Points on a hilly landscape, in no order, each with its height.
A ball rolls from a point to whichever of its 3 nearest points has the largest drop for the distance, and stops where none of them is lower. Distance is the straight distance between rows; heights are no part of it.
Pek: [  1  14  17  25   2 -12   8  -8 -20 -23 -24  -1]  h=579
zozin: [  9 -37  -6  -8  -6  15  -4  25   2  47 -17 -15]  h=468
nagu: [  45  -62  -19 -111    0   16  -28   39   20   64   17   54]  h=606
Zas: [  1 -21   6  13 -15   5  14  13 -18   5 -46 -14]  h=350
Ruzus: [ -7  17  28  23   1  -7  12 -23 -21 -32 -24  -2]  h=581
nuse: [ 10 -34 -26 -36  20  16  -8  21  23  66  35  14]  h=295
Navom: [-20  16  37  16 -20   6  28 -25 -33 -31 -38   3]  h=604
voriz: [ 13 -17 -18  -4  16  -3  -1  11  12  42   4  -9]  h=399
Favo: [  1 -27  19  10 -35  12  12  10 -30   5 -66 -10]  h=433
Bev: [ 22  34 -45  27  42 -39 -15 -13  31 -36  39 -14]  h=243
Lotez: [  9  -6 -29 -17  35  -9  -8  13  24  54  47  -2]  h=401
baki: [-22   1  40  18 -24  11  28 -20 -38 -27 -60   4]  h=624
vatil: [ -2  34   9  33  15 -24   3 -17  -1 -48   7  -1]  h=307
suteg: [ 16 -31 -25 -52   6  21 -14  25  21  68  32  13]  h=352
bam: [ 27 -51 -31 -73   0  27 -17  25  25  60  27  38]  h=383
dof: [-49  63  21  38 -20  14  18 -30  12 -99  22  -8]  h=286
zefa: [-15 -14  32   7 -35  18  22  -7 -32 -20 -60   0]  h=674
Budu: [ 10  -8 -39 -36  58 -15 -21   0  31  44  93  19]  h=476
keb: [ 17  18 -16  25  26 -27 -11   2   8  -7  16  -8]  h=465
Fudo: [-44  35  44  20 -30   5  22 -30 -30 -51 -28   3]  h=625
ruku: [-14  43  22  27  -7 -11   6 -26 -15 -60  -1   7]  h=358
ser: [-19 -26  31  -5 -59  28  18   0 -39 -13 -92   1]  h=616
Nug: [ 14  -5 -36 -19  43 -15 -16   1  29  44  69   3]  h=441
tof: [  3  45  -4  39  14 -12  -6 -25  16 -82  27   3]  h=331
dapo: [ -8   2  21  17 -11  -2  23 -11 -27 -14 -43   0]  h=590
zuluz: [ 15   8 -35 -14  52 -22 -22   6  27  37  71   0]  h=589
galot: [  5 -19   3  15  -3  -1   6   6 -13  10 -28 -15]  h=315
Figon: [ 20  38 -24  27  34 -27 -14 -15  19 -45  30  -4]  h=244
Bakis: [-46  47  47  24 -33  10  15 -30 -24 -64  -3  -2]  h=669
lonul: [-34   7  44   6 -42  31  35 -20 -46 -23 -65   7]  h=613
Mabe: [ 21 -19 -31 -49  44   2  -7   9  29  69  61  26]  h=454
savog: [ -27   57    6   36   -3    5    4  -34   11 -101   31   -6]  h=283
ves: [  4   7   6  20  11 -23   7 -10 -15 -17 -10  -2]  h=551
tutoz: [  0 -42  23  -6 -51  15  -1  24 -22  10 -74 -15]  h=427
zelet: [  8 -49   1 -35 -42  24 -28  43  14  56 -24  -4]  h=631
riri: [-35  44  37  31 -22   3  14 -36 -14 -60 -11   5]  h=524
fak: [ 36 -51 -30 -77  17  19 -17  27  24  68  38  42]  h=417
lasiz: [  6  36 -11  29  22 -29  -1 -16   7 -50  16  -5]  h=261
vigi: [  2 -36  13   2 -27  12   7  20 -17  20 -51 -11]  h=359
ramop: [ 10 -32 -14 -13  -3  13  -5  28   9  49  -1 -10]  h=37
luse: [ 17  22 -46   4  45 -32 -24  -4  37   4  69 -17]  h=38
fep: [ 17 -50 -18 -61 -19  25 -24  37  22  63  19  21]  h=374
Nore: [ 17  22 -35  13  42 -30 -18   0  26   4  48 -19]  h=297
Nav: [ 18  31 -42  17  47 -34 -21  -7  29 -12  54 -11]  h=238
noger: [  7  -5   2  20   4 -13  10   4 -10   9 -14 -10]  h=423
rurod: [-45  54  32  25 -22  10   7 -29   0 -83  13  -1]  h=329
Goki: [ 16 -42 -14 -37  -9  21 -15  37  16  59   2  -3]  h=397
Gaz: [-21 -11  46   0 -64  35  22  -9 -47 -21 -91   3]  h=615
vufo: [  8   1 -22   4  29 -16  -7   8  16  35  27 -10]  h=390
bol: [  8  12 -18   2  31 -22 -17   4  15  21  33 -12]  h=380
kurum: [  5 -45   2  -6 -33  12  -7  34   0  39 -33 -16]  h=608
Sova: [-36  27  50  22 -38  20  34 -27 -40 -36 -44   2]  h=611
gazof: [  4   5  -4  22  20 -22   1   0  -4   3   1  -7]  h=798

For each start below, name the point where the ball stops.
rurod => savog
kurum => galot
fak => nuse

Call two points neighbours if one is among the 3 nearest of the other. Go from one point of each pair to the other, from neighbour to neighbour, staying as low as possible. Name the highest point that can't be avoided.
nuse, savog => voriz
savog, luse => tof
nuse, ramop => Goki
